A landscape with many peaks, sampled at points; each row gives a point and its height.
A climber steps from a point to the highest of its 2 nearest points, and stops where none of them is higher. Distance is the straight distance between rows; heights are no part of it.
fati (h 61): [122 118 173 163 149 125  95 161 143 128 147  68  54 105 123 130 165  91
 185 155 104 127 117 136 160 156 202  99 132 143 113 162  71]
Memik (h 305): [147 116 166  73 131 140 240 136 172 177 111 130 129 151 145 132 112  84
  89 108 131 129  49 113 126 110 141 186 125 147 148 124 102]
gena (h 196): [173  77 122 168 166 114  64 160 147 114 177  65 110 166 153  90 103 165
 175 147 158 146 192 118 128 118 196 154 142 147 148 131 110]
fas (h 522): [119 141 195 119  87 155 156 128 103 165 110 132  67 101 119 200 133 143
 158  67 117  93 112 154 160 141 104 136 159 119 114 114 132]
fula (h 401): [102  86 147  93 137 102 112  83  83  99  68 106 138 132 184 134 100 108
  94 110 172 103 117  65 115 180  94 156 135  95 111  52 153]
tuv (h 359): [160 101  79 145  91 135 131 117 133 136 114 108 183 160 179 164 102 154
 102 102 136 127 160 139 153 134  90 132 144 134 120  57 136]
seg (h 154): [124 145 144 155 178  73  63 113 116 141  77 112 138  99 136 108 172 148
 162 193 137 102 153 180 154 135 115  77 119  88 118 147 124]
goson (h 46): [127 117 179 154 141 144 124 169 154 139 138  89  63  89  96 127 168 108
 197 160 103 125 143 162 158 125 172  89 119 158 107 194  78]
tatuk (h 440): [129 111 131 135 134 104  84 123  81 123 113 103  90 116 130 145 122 147
 141 125 121 108 129 131 122 156 120 142 143 113 119 148 150]
pagal (h 145): [161 113 144  96 157 158 200 175 155 118 174 119  51 106  92 155 113 108
 141 114 146 106  76 106 130 160 160 142 123 166 158 137 117]
tok (h 193): [154 105 114 125 130  88  89 126 126 153 135  78 163 172 168  90 128 185
 143 151  94 156 186 166 131  94 149 141 154 128 136 144 133]
rika (h 641): [161  50  73 121 125 145 143 141 114 111 136 148 111 144 121 136  77 171
 133 107 123 112 147 113 114 110 113 162 153 157 144  99 145]
Nizon (h 280): [142 110  96 180  93 165  76 165  96  90 140 120  99 112 116 127 140 152
 174 146  76 124 153 153 129 103 155 103 118 150 130 159 108]
kupog (h 642): [129 157 154 133 106 128 105 141 115 157 111 133 110  81  99 173 152 168
 155 108 128 117 151 194 150 119  95  96 140 124  97 170 148]
Somo (h 23): [145 133 102 167 124 173 154 185 167  97 171 136 110 102  76  99 159 115
 171 165  95 147 148 144 121  93 177  74  72 174 155 167  76]
lole (h 438): [104 162 163 132 138 105  78 102  72 101  90  98 115 100 162 157 128 134
 128 127 158  90 130 113 139 208 104 104 143  79 110  83 146]
rik (h 479): [101 245 128 148  63 176 121 101 120 117 110 156 177 105 105 138 158  96
 114 111 138 126  93 141 146 126 100  99 113 100  95 112 133]
Mal (h 218): [177  73 103 134 144 124 108 158 140 116 180  73 136 174 155  88 105 162
 148 137 117 156 152 109 124 101 191 178 139 152 150 121 123]
koti (h 346): [ 83 152  64 106 169 135 141 140 146  77 147 174 171 111 106  92 142  75
  94 158 131 141 129  60  76 168 138 111  85 116 158 132 129]
fetu (h 192): [157  85 127  99 108 116 123 152 104 156 130  98 110 157 142 113 107 196
 149 124  81 151 153 163 132  77 133 165 170 151 132 164 129]
Les (h 433): [ 96 116 118  97 122 136 150 117  90  97 105 173 111  95  98 126  90 111
 102 120 126 123  97  96  94 127 110 153 135 125 123 130 149]
kepoz (h 514): [134 126 189 110 149 104 171 132 146 183 132  83  79 113 154 182 139 122
 136  97 131 117 121 138 159 170 137 122 131 118 155 129 123]
dofi (h 525): [101 142 178 124 131  77  86  83  93 155  87 110 140 163 162 112 137 106
 103 156 106 135  72 131 126 131 133 150 126  87 124 134 137]
tovif (h 681): [140  88  95  99 151 129 176 137 158 123 140 137 142 123 130 152  91 132
  98 101 164 127 144 103 121 141  98 148 141 145 138  93 153]
rubi (h 233): [169  40  89 119 128 123 124 136 122 124 153  81 149 191 172 113  90 177
 145 113 122 157 146 114 128  99 160 204 163 150 132  94 126]
sebu (h 306): [124  97 138 110  91 142 158 111 122 140  94 131 153 167 140  97  97  78
  87 129  80 161  53  91 123  98 146 187 118 130 117 116 121]
Gel (h 489): [134 164 150 155  95 144 121 124 136 143 128  70 146 143 187 174 157 123
 127 113 107 126 133 162 183 172 132  88 142 109 121  94 108]
bakiv (h 312): [140 125  58 166 150 133 103 145 138  86 156 162 122 123 125 139 142 160
 139 133 164 114 236  97 103 167  95  62 104 144 159  84 128]
lili (h 552): [147 139 118 111  68 184 170 148 131 137 130 151 141 135 114 159 111 138
 127  97 124 129  98 152 158  99 120 140 128 128 113 102 121]
tum (h 224): [131 126 174 101 127  84 118 126 107 171 115 110 110 117 130 126 140 143
 141 132  95 143 108 170 134 114 127 134 143 115 125 182 135]
Guf (h 491): [ 88 104 153 112 168  77  81  86  73 125  93 136 126 129 131  77  99 120
 123 156 120 132  86 118  88 112 118 169 144 109 115 158 157]
Lerob (h 504): [154 113 159  90  97 134 200 126 162 188 115 100 133 165 175 184 122 162
 108  86 138 129 127 151 179 118 102 155 140 128 137  82 121]
sudeg (h 295): [141 147  98 197  76 194  91 165  96  71 132 162  93  98  87 157 155 141
 180 134  86 107 157 164 138 121 137  91 112 143 116 144 111]
vure (h 370): [139  73  78 128 161 133 132 135 114  94 164 137 113 120 106  83  96 130
 135 131 117 128 124  89  80 126 165 170 119 156 156 138 134]
depo (h 536): [105  84 137 136 121 108  61  81  51 123  81 129 105 150 134  85  98 129
 127 136 116 124  96 106  93 114 119 194 148  98 106 131 162]
dufa (h 415): [ 99 112 131 114 177  66 113  77 157 142 119 180 201 156 151  60  99 111
  98 153 132 167 130 136  99  84  92 136 149 112 126 149 163]
murib (h 392): [144 136 127  89 129 176 205 166 149 117 157 178  82  92  68 154 118 138
 134 100 158 100  82 136 124 113 126 138 126 162 135 151 133]
Pove (h 211): [162 107 128 130 151 105 119 156 179 144 161 100 128 104 126 129 139 160
 167 135 133 140 210 169 142 111 124  80 126 156 140 154 122]
nube (h 283): [142  73 145 118  80 150 157 117  97 148  97  93 123 176 159 115 112 101
 103 119  78 150  48  81 135 105 172 215 127 128 129  95 101]
Mamu (h 113): [128 122 114 109 185  94 160 148 145  90 174 115  95  88  92  91 121  91
 131 145 164 131 109  66  93 160 172 129 110 153 166 161 137]
guke (h 371): [112 109  64 102 149 174 176 158 136  90 153 202 128 103  87  93 109 102
 101 129 112 132 101  73  76 123 132 146 117 145 151 138 125]
tiz (h 390): [ 65 168 117 106 185 101 115  91 133  89  93 181 204 144 139  94 126  92
  73 166 147 142  92  73 104 153  91 114 124  86 125 104 147]
zike (h 521): [101 160 170  99 123 101 125  88 134 170 100 177 160 144 114 119 108 115
 103 121 137 144 127 162 132  82  88 128 141 117 103 170 155]
zabit (h 618): [151 157  93 103 161 155 194 164 204 102 197 180 128 104  72 141 154 125
 130 123 181 125 170 108 119 131 119 100  93 159 160 134 125]
neba (h 372): [135  93  86 131 100 123 133  90 133 126  71 145 185 156 166 148  86 144
  83 108 160 129 170 114 143 126  52 147 152 121  99  40 150]
divaf (h 492): [107 150 123 104 143 101 131 101 146 160 116 198 175 133 101 100 123 141
 101 122 140 136 161 147  93  71  81 119 137 133 123 169 150]
takom (h 470): [114 168 191 104 125 113 151 103 134 188 104 102 112 125 155 186 145 107
 106  91 144 103 106 140 151 159 112 134 114  98 132 119 129]
Nin (h 32): [147 129 146 143 146 154 160 191 167 116 177 108  79  93  83 120 167 114
 182 162 113 140 135 152 147  99 175  79  91 183 137 183  85]
neb (h 456): [ 93 213 128 133  83 149 129 103 124 135 113 164 186 124  99 122 143  78
  92 127 128 140  70 133 138 112 119 110 102 106 104 141 124]
pob (h 263): [164  41 109 105 112 144 157 128 120 132 109 101 124 174 151 126  95 122
 112 111 102 149  66  97 129 112 166 215 151 147 131  75 118]
vaber (h 574): [109 197 169 139  52 148 129  75 124 168  80 144 194 175 150 150 133 110
  94 108 148 131 119 159 164 108  80 125 127  91 100  98 148]
Fon (h 484): [156  95 153 142 125 136 119 175 133 124 171  91  34 130 129 186 127 167
 191 115 128 106 159 154 162 139 149 102 162 167 122 123 114]
Mumu (h 222): [136 105 142 121 101 103 114 125 104 152 126  68 146 184 172  80 126 159
 122 143  63 179 109 139 131  89 178 172 157 118 132 153 130]
luni (h 400): [ 86 154 124 114 138 114 120  92 110 109  94 140 174 129 147 108 109  78
  80 144 138 130  81  84 112 156 112 130 115  88 116 101 145]
pes (h 713): [162  80  90  78 144 141 214 148 199 126 147 163 145 149 135 146  88 137
 100 108 171 133 131 121 129 115 104 160 157 159 136  82 132]
bos (h 197): [177  99 130 117 144 106 111 163 156 147 159  63 126 154 148 129 140 186
 165 139 109 145 212 172 163 103 154  92 157 161 145 137 127]
moro (h 529): [159 119 149 109 104 145 169 126 143 167 136 110 130 138 159 196 123 150
 123  70 154 117 142 163 178 141  95 127 139 129 119  68 133]
zolu (h 458): [ 81 143 128  98 177  85 103 114  82  80 113 141 119  87 111 115 118 116
 122 156 140 115 110  87  95 160 122 125 119  91 120 146 155]
Tirel (h 495): [109 155 201 149  85 154 134 106  81 159  90 107  55 105 150 190 131 132
 158  67  99 100 107 138 169 164  99 151 161  95 127  96 125]
dek (h 268): [155 121 135 105  81 160 194 144 153 162 117 106 154 179 165 150 122 112
 106 106 101 147  86 126 164 118 150 164 123 134 145  80  98]
tep (h 409): [ 72 182  94 120 148 116 113 101 130 105 110 192 190 122 117  91 151  99
  86 164 132 142 119  99  98 135  92  89 110  84 118 131 133]
Pul (h 360): [124  60  92 127 173  91 110 100 127 119 150 121 166 156 148  55  85 122
 116 132 119 149 146 109  79 112 154 196 142 134 142 127 131]
Tuno (h 530): [ 95 165 145 118 130 115 126 134 115 120 107 152 104  65  62 124 161  97
 136 144 130 117  90 141 105 119 133 100  91 117 117 193 132]
neki (h 439): [ 99 200 212 117 111 122 147  80 126 186  95 127 134 131 147 177 150 106
  87  78 161 105 121 146 164 137  85 116 116  82 118 106 141]
puvul (h 180): [145 120 133 143 153  72  70 120 121 149 123  68 155 141 164 118 151 173
 149 150 115 135 168 172 139 128 139 124 143 108 116 155 126]
Vit (h 165): [135 146 136 141  59 114  93  83 108 164  89 115 185 184 170 133 122 159
 107 136  97 140 150 169 158 100  83 121 147 104 114 102 132]
Rada (h 322): [113 124  59 138 168 107 100 126 146  86 156 178 160 140 134 103 142 133
 110 148 162 124 219  79  81 176 104  84 110 125 160  89 136]
komip (h 568): [142 119 157 170 138 135 114 149 149 136 164  54  84 155 165 170 155 111
 158 120 120 119 141 110 175 189 183 104 136 152 124 105  85]
mari (h 411): [134  76 107 138 127 128  95 137  67 111 125 117  93 124 118 124  94 133
 137 112 119 110 119 106 107 134 141 174 146 130 117 135 146]
ruzag (h 687): [164  77  74 100 132 159 185 146 190 125 140 161 171 167 134 119  85 141
 113 115 124 151 121 125 127  88 122 170 149 163 147  89 116]
nev (h 512): [112 137 148 142 165  99  90 138 122 116 113 110  90  67  95 128 162 116
 158 155 141 103 138 147 133 153 139  80  99 114 110 175 130]
lomav (h 384): [146  62  96 153 136 137  80 152  79  88 144 125  57 129 111 147  98 165
 173 109 131  96 156 110 115 128 143 148 143 147 125 126 151]
Gobo (h 182): [144  88 127 104  94 119 115 110 107 159 112 127 144 171 145 115  98 192
 129 115  88 153 156 163 124  52 101 148 169 136 124 136 142]
zim (h 254): [136 111 160 100  80 131 192 127 146 185 103 103 163 190 173 128 121 121
  97 121  93 164 102 141 158  84 143 160 138 129 134 102 114]
muzu (h 389): [155  95 111 129 173  94 145 139 152 123 189  72 141 146 148  91 106  95
 132 141 137 149 109  82 116 151 198 162 119 145 162 134 118]
dobas (h 523): [143 150 141 159 130 120 107 136 147 141 151  63 130 130 164 154 154 105
 142 145 117 121 131 134 167 178 154  90 124 127 131 117  96]
Kib (h 520): [148 116 139 170 128 156 121 174 146 102 164 109  49 112 104 192 143 152
 179 124 139 110 163 153 167 128 132  76 135 177 110 107 108]
kove (h 477): [121 124 148 133 162  91  93 134 108 120 122 107  74  86 120 140 142 127
 143 135 154  99 156 121 124 165 121  96 131 118 115 148 151]
mulak (h 176): [161  79 158 158 165 102  78 166 157 135 170  40  81 166 160 114 133 153
 188 144 152 151 181 121 144 126 195 138 163 139 135 138 106]
bagog (h 467): [118 185 164 177  72 135 106  99 123 168  94  73 156 151 199 164 178 139
 126 130  95 129 132 171 181 172 119 105 150  87 114  93 103]
ruv (h 201): [141 125 177  90 145  94 167 133 123 174 127 110  86 105 117 120 125 124
 129 118 107 129  83 147 113 120 142 158 135 139 141 190 123]
vam (h 284): [133 126 134  94 124 157 206 129 170 156 135 108 159 146 157 132 125  86
  86 108 120 146  64 111 137 128 150 163 100 141 156  95 106]
Seba (h 565): [110 152 185  95 110  94 109  88  93 173  83 166 111 118 106 145 107 143
 113 106 154 111 125 164 120 102  70 129 147 100 106 174 168]
vif (h 174): [134 119 101 135  89 126 100 103 110 145 105 151 169 162 142 126 107 172
 118 114 106 137 164 166 132  80  73 132 147 128 111 125 139]
Rapa (h 245): [113 150 172 123 134  84  97 110  87 151 101 108 114 108 110 108 149 122
 149 167 104 130  83 155 125 121 148 141 118 105 122 184 124]
puda (h 442): [109 160  97 144  93 150 109 124  94 105 118 163 137  96 103 136 124 127
 123 126 115 123 116 134 119 140 108 115 109 110 117 129 140]
velat (h 378): [110 133 125 108 145 110 137  97 142 138 121 120 173 137 162 127 108  89
  74 135 150 135 118 106 123 147  94 127 113 110 119  86 149]
dazi (h 602): [119 147 139 115 103 116 111 110  96 143 105 154 106 101  99 159 126 148
 132 103 147 113 142 161 120 116  79 111 137 110 102 155 161]
gizi (h 16): [141 171  87 163  95 195 146 183 168  89 179 152 144 113  81 134 161 117
 142 144 101 144 134 144 139 114 166  79  77 153 145 141  86]
tig (h 430): [ 86 202 127 119 134 112 125  99 132 124 107 164 185 113 103 106 152  87
  90 162 132 137  85 130 126 130 117  98  97  89 106 145 133]
gova (h 377): [112  85  78 133 168  98  95  92 129 107 137 138 168 146 150  79  99 131
 112 140 132 136 156 106  85 128 114 158 142 121 142 114 141]
roz (h 580): [115  57 112 110 111 133 108  95  80 116  85 142 118 153 126  99  87 108
 111 122 100 150  79 102 106 102 115 191 149 124 109 116 138]
Nasu (h 383): [104 122 155  84 103 151 190 118 125 141  80 196 135 142  96 114  91  83
  94 104 130 140  58  87 111  87 118 181 138 136 106 141 148]
Moz (h 95): [135 129 131 134 153 127 153 161 150 107 164 109  82  76  86 104 140  77
 146 154 118 138  88  97 113 153 182 126  92 159 156 176 111]
rovun (h 556): [149 133 110 174 141 165 130 174 171  91 191 126  65 110 102 178 131 140
 158 135 156 118 174 128 160 144 121  55 112 170 131  96 104]
Sugu (h 441): [176  71 127 138 152 120 129 164 144 109 184  96  48 135 131 172 102 168
 168 114 168 107 164 122 148 142 127 118 143 176 139 108 144]
zuk (h 355): [115 106 174  67 127 115 207 117 154 157  89 173 123 145 121 106  86  63
  81  98 144 127  62  87 110  95 119 181 148 148 126 153 146]
tisip (h 455): [ 86 115 134  90 140  97 111  95  92 120  96 174 118 119 107 103 101 114
 103 134 126 127  99 112  86 118  91 149 146 116 118 157 159]
nepe (h 527): [122 190 110 142  56 181 132  95 124 136 102 181 200 150 124 149 122 137
 105  92 148 115 149 145 153 100  57 116 139 109  85  77 146]
Nub (h 611): [ 97 216 202 146 108 109  90  93 110 169  84 111 141 112 154 154 176 109
 125 136 122 114 100 177 173 158 107  89 127  80 114 118 116]
Nomor (h 228): [153 110 105 179 161 111  94 155 153 123 142 108  96 104 119 109 145 146
 185 163 145 123 229 153 127 115 146  72 105 145 139 157 107]
Gid (h 610): [115 216 175 149  47 151 125 102 123 182 107 118 171 144 155 168 159 143
 120 103 115 137 127 182 184 114  93 102 138  93 102 118 131]
Bibu (h 483): [100 112 171 123 149  62  86  62 105 140  82 121 165 185 177  78 113  95
  93 176 120 137  78 107 119 122 117 164 142  90 112 115 150]
Torep (h 385): [117  84 104 101 135 119 116  83 103  97  73 123 165 142 171 128  85 136
  80 110 167 119 158  80 114 158  73 156 146 106 100  46 163]
Lopu (h 240): [132 117 167  94  82 106 153 118 127 173 103  86 164 212 180 103 126 143
  94 139  75 183 123 144 145  83 148 164 146 117 139 123 129]
tasen (h 311): [136  89 139 105 169  84 140 123 112 134 143 102 114 126 129  71 102 110
 131 136 113 146  85 103  89 119 177 187 144 143 149 176 128]
Vor (h 666): [165  46  51 107 113 178 155 147 160  98 140 156 151 177 139 128  81 174
 131 114 117 126 133 128 130  93 126 158 140 165 147  67 118]
busa (h 598): [142 146 137 125 119 149 141 164 152 136 148 151  93  88  81 177 151 167
 151  99 154 105 169 177 146 108  98  87 121 151 111 163 124]
fako (h 513): [112 221  98 158  67 198 119 116 114 123 115 186 182 111  98 160 149 149
 120  93 149 115 168 159 141 106  67  98 126 115 100 101 141]
Lamok (h 388): [120 144 126 131 159  80  97  94 118 135 116 103 164 128 160 137 121 128
  97 142 169 108 142 121 132 175  99 111 131  90 119  86 155]
Lesin (h 206): [153  80 119 116 128  94 106 132  97 144 135  88 142 165 155  78 115 180
 146 140  78 160 144 144 111  77 175 178 158 141 148 164 129]
Zekef (h 645): [146 157  87 112 130 192 195 185 185  96 195 187 116 103  60 141 153 126
 126 114 158 131 118 123 107 102 142 110  95 166 152 153 113]
tegid (h 546): [131 176 149 130  61 161 157  98 136 168 105 154 189 158 138 167 125 141
 109  84 144 135 145 170 169  79  70 128 144 121  90  82 137]
nati (h 164): [133 137 157 154 161  69  73 113 126 161 101  70 150 135 156  94 175 159
 168 191 121 120 161 200 165 132 139  91 128  85 116 151 109]
muf (h 319): [131 172  64 229  99 179  74 135 122  54 141 144 142 118 134 109 175 108
 144 178 101 116 150 117 126 160 160  61  91 145 143 112  97]
ler (h 348): [158  71  94 161 154 142 111 157 119  85 180 130  79 132 109  95 108 158
 171 129 129 117 157 101  82 102 169 146 126 169 161 140 126]
vur (h 465): [110 141 177 132 112 123 115  94  75 139  86  91  80 108 164 176 124 119
 132  90 137  90 117 119 144 189 110 139 138  88 122  87 148]
zib (h 475): [133 128 160 140 153  97 113 143 159 156 153  40 124 138 162 115 167 102
 157 153  99 147 111 130 150 165 200 107 116 114 141 146  89]
Mosir (h 332): [106 138  71 138 171 112 115 134 154  78 154 168 152 122 112  87 152 106
 118 168 153 137 182  66  77 165 131 102  92 115 170 113 121]
Zag (h 476): [107 151  82 121 125 143 126 127 138 142 124 226 171 129  91 110 136 155
 105 103 118 132 165 150  84  87  82 104 129 130 122 157 142]
giz (h 579): [139 168 125 136  72 204 153 159 133 120 155 162 113 111  90 166 143 162
 149  90 129 113 111 170 173  99 121 123 136 133 105 112 125]
kam (h 328): [141 126 171  64 134 135 228 140 178 170 117 156 131 143 123 103  98 100
  95 101 138 134  68 129 115  77 133 182 150 164 136 165 119]
kas (h 246): [169  65 110 107 112 133 159 139 128 144 138  70 152 194 175 103 105 150
 114 134  99 162 115 119 134 103 168 194 145 140 134  94 115]
zus (h 181): [159 103 150 125 156 100 118 158 156 157 166  52 111 147 160 134 145 153
 171 144 121 152 171 152 160 135 173 102 146 142 133 144 108]
ker (h 488): [125 137 179  82 111  93 161  99 141 192 108 148 154 157 130 142 104 135
 102 107 156 146 144 172 132  93  90 141 146 135 115 156 156]
mede (h 445): [ 91 122 144 124 162  77  98  61 127 126  90 169 197 178 164  77  92  95
  75 163 138 146 107 106 105 122  86 139 135  94 118 111 178]
mupa (h 648): [113 220 171 162  77 148  91 100 118 151 101 114 157 101 144 168 172 132
 135 113 129 119 130 188 181 150  98  79 130  99  95 126 114]
Vadab (h 329): [113  96 134 108 127 106 144  95 128 137 119 108 161 156 161  85  97  79
  91 145  97 159  66  98 112 120 161 193 121 130 133 132 120]
raka (h 412): [126 134 117  99 110 168 158 152 117 109 129 169 103  94  82 147 112 116
 119 110 133 110  81 114 117 126 128 141 120 131 132 142 140]
gulo (h 549): [125 133 120 148 155 104 120 140 140 124 138 131 110  83  90 104 158 127
 150 170 120 124 146 140 106 126 140  94  99 138 139 176 118]
rir (h 494): [ 79 174 146 117 166 102  96 123  93 105  96 154 125  61  87 107 157 101
 128 169 132 121  99 130 101 147 124  96  96  84 120 166 135]
pemed (h 357): [150  82  96 175 159 149  94 164 108  83 171 136  40 135 110 138 105 162
 173 121 158 107 181  89  93 131 146 108 117 166 146 115 127]
rugig (h 368): [129 153 103 171 169  96  67 101 127 111 119  96 154 122 167 132 136 142
 127 159 166 104 177 126 136 183 117  85 128 107 121  97 135]
nat (h 161): [162 118 151  94 131 138 191 172 164 152 165 117  84 124 122 165 132 141
 142 112 128 117  90 141 144 136 149 138 132 165 144 153 115]
podo (h 423): [103 148  96 147 115 134  96 105  93  93 107 127 151 113 135 118 128 102
 103 145 122 118  98 103 120 163 126 130 123 108 121 107 135]
lir (h 342): [131  55 119 102 177 104 149 106 112 121 134 125 123 139 136  67  78 118
 114 113 123 143 105  95  86 111 148 213 152 156 141 141 140]
lazep (h 349): [124 154  92 187 190 111  63 119 140  95 122 118 158 113 148  95 169 124
 141 207 168  96 182 110 122 181 135  63  97 106 131 107 119]
zasef (h 570): [113 165 162 124 109 157 140 160 124 139 126 150  91  68  74 146 170 115
 149 112 117 121  94 162 134 116 140 112 110 124 110 194 115]
sebit (h 471): [142 114 190  81 114  91 179 114 148 211 105 111 135 168 159 166 115 167
 112  93 142 137 160 165 159  90  81 144 158 123 120 117 139]
dad (h 243): [139  95 117 178 158 105  61 143 105 113 130 113  88 114 121  89 142 152
 182 166 145 108 199 152 118 112 147 104 109 127 133 162 114]
fub (h 569): [ 97 173 201 133 125  82  93  73  86 165  70 119 121 139 149 151 161 113
 117 147 114 111  76 148 147 149 106 117 127  73 118 132 140]
Susis (h 499): [112 222  99 163  77 161 105 106 139 129 117 173 205 104 105 143 170 139
 112 125 153 119 145 166 141 127  98  71 112 107  99 120 114]
Rusir (h 416): [114 158 134 157 152 100  43  95  66 108  78  92 143 124 170 120 142 135
 121 162 156  99 112 126 133 185 123 116 132  83 108  97 146]
gemin (h 354): [102 123  67 112 111 179 174 134 145  86 131 189 168 119 105 116 104  78
  78 113 117 154  77  62 101 124 130 150 110 136 132 102 126]
fafu (h 78): [118 146 146 147 138 124 124 155 140 123 145  94  85  88 107 121 157  75
 161 168 100 134  97 125 137 151 184 100  92 133 126 170  96]
gug (h 298): [107 194  54 158  97 187 121 136 132  85 133 202 168 110  97 139 159 131
 108 126 150 112 180 106 108 159  88  84 107 112 134  85 130]
Vorez (h 333): [128 151  72 196 149 138  76 136 141  82 139 128 147 112 127 106 167 120
 131 175 134 115 170 113 113 161 140  60  86 125 136 108 112]
kaz (h 592): [152 148  80 143 146 162 152 163 177  93 190 167 100 111  97 160 152 146
 140 134 178 123 193 107 133 151 101  65  89 159 145 112 121]
Memet (h 425): [ 92 106 138 102 159  99 106 103  74  94 101 102 121 115 148 127  98 115
 114 118 153 103 101  81 100 168 121 146 129  97 119 106 154]
gukub (h 581): [133 138 123 113 146 130 156 154 152 129 160 147 113  80  68 118 152 129
 142 135 127 126 131 147 107 115 142 115 103 156 144 186 117]
tofi (h 410): [ 98  82 127  98 135 131 168 116 125 112  97 185 109 117 103  96  78 106
  96 117 113 147  73  84  93 101 122 178 152 147 128 143 153]
nasek (h 356): [ 78 140  78  94 168 138 154 130 133  82 137 201 144 103  94  78 133  91
 101 133 119 151 118  66  59 140 125 134 112 123 158 155 131]
mavo (h 614): [141 158 125 124 130 166 175 176 169 112 172 165 107  74  59 149 164 134
 145 125 159 123 135 140 126 114 142  89  89 161 131 178 111]
mida (h 307): [134 168  83 211  70 196 102 158 124  65 145 143 117 111 104 145 159 124
 155 139 110 109 150 137 142 145 130  67 102 154 127 100 101]
Pozi (h 304): [138 160  51 173 109 168 113 140 146  89 143 182 160 132 126 144 158 155
 118 135 146 110 217 123 111 163  90  69  94 131 146  90 117]
fudu (h 428): [154 113 125 143 173 100 111 145 151 131 178  53 111 151 149 103 138  99
 154 158 121 142 111 102 129 152 213 141 120 138 144 146 110]
Gukad (h 276): [127 113 149 133 148  91 104 132 102 133 128  79  92 117 131  98 137 115
 143 145  99 135  89 129 112 132 181 161 130 119 134 188 119]
togi (h 548): [132 161 160 123  57 186 144 137 108 147 116 151  89 109 109 192 132 163
 167  64 124 109 108 179 165 105  84 135 157 113  97 106 139]
fega (h 387): [129 116  81 126 144 132 140 138 131  97 149 155 128 115  97 111 113 111
 118 137 110 127 125  92  95 139 140 140 117 141 148 146 139]
Siz (h 461): [104 156  95 131  90 173 135 139 110 118 125 205 145 113  67 126 129 133
 119 101 117 129 124 129 103  86 102 122 122 132 108 143 137]
gagob (h 394): [ 98 106  98 110 184  81 106  78 148 120 113 186 184 147 142  80 110 134
  94 132 141 145 167 114  78 118  69 140 146 109 133 120 167]
votok (h 130): [144  90 118 100 158 135 173 154 126  92 165 119  82  94  98 128 100 112
 141 120 144 110  91  86 110 155 160 149 124 159 151 142 149]
vinuv (h 262): [150 108 105 184 124 136  51 161 105  94 139 112  96 133 126  99 144 157
 188 162 107 127 165 139 118 100 185 122 112 132 133 158 108]
lilef (h 619): [126 128 195 137 161 118 127 135 165 152 169  62  74 126 160 188 159 101
 150 110 131 107 146 115 179 205 165  90 138 137 140 111  90]
sabar (h 609): [137  58  91 119 107 146 137 119 104 118 109 149 128 143 118 111  82 144
 118 111  97 141  93 107 111  82 120 186 150 146 123 108 135]
zuv (h 561): [147 107 184 105 175 108 171 144 176 162 170  62  77 126 152 182 131 122
 140 106 145 120 134 124 162 180 155 124 138 148 157 130 101]
nogir (h 564): [137 161 147 122  99 132 136 113 121 161 118 119 139 120 129 168 121 143
 118  90 142 126 136 160 153 131  96 116 138 119 111 114 144]
tun (h 291): [102 193  76 172 108 175  96 150  98  40 127 184 137  85 102 145 168 127
 134 149 140 100 187  92 120 173 104  66  90 101 139 101 119]
kav (h 358): [145  82 106 116 153 117 151 127 145 120 160  92 163 155 151  90  98  89
 105 137 118 160  94  90 106 144 185 191 131 137 147 107 124]
bemis (h 612): [128 176 157 128  79 178 154 153 112 140 146 148  97  88  75 167 164 149
 156  80 116 121  94 175 152  93 126 109 128 140  99 159 121]
kiti (h 179): [145 140 187  74 135 129 198 146 153 184 144 113 102 105 120 157 123 126
 117  90 135 122  81 136 125 132 143 144 129 142 150 169 115]

For each start below, name the point where the climber stops.
bos => Lamok
fetu => pes
fafu => mupa
rik => mupa
Rusir => bemis
lomav => Zekef
mulak => lilef
neba => bemis
tum => mupa
gug => fega
tok => pes
Vadab => lilef
kam => pes

Call two points neighbours if one is among the 2 nearest of the other. Go from one point of each pair to the other, from neighbour to neighbour, staying as high as possible. Name the lowest point that can't be avoided.
Zekef and kupog => busa
mupa and fega => ler
Zekef and bemis => lili
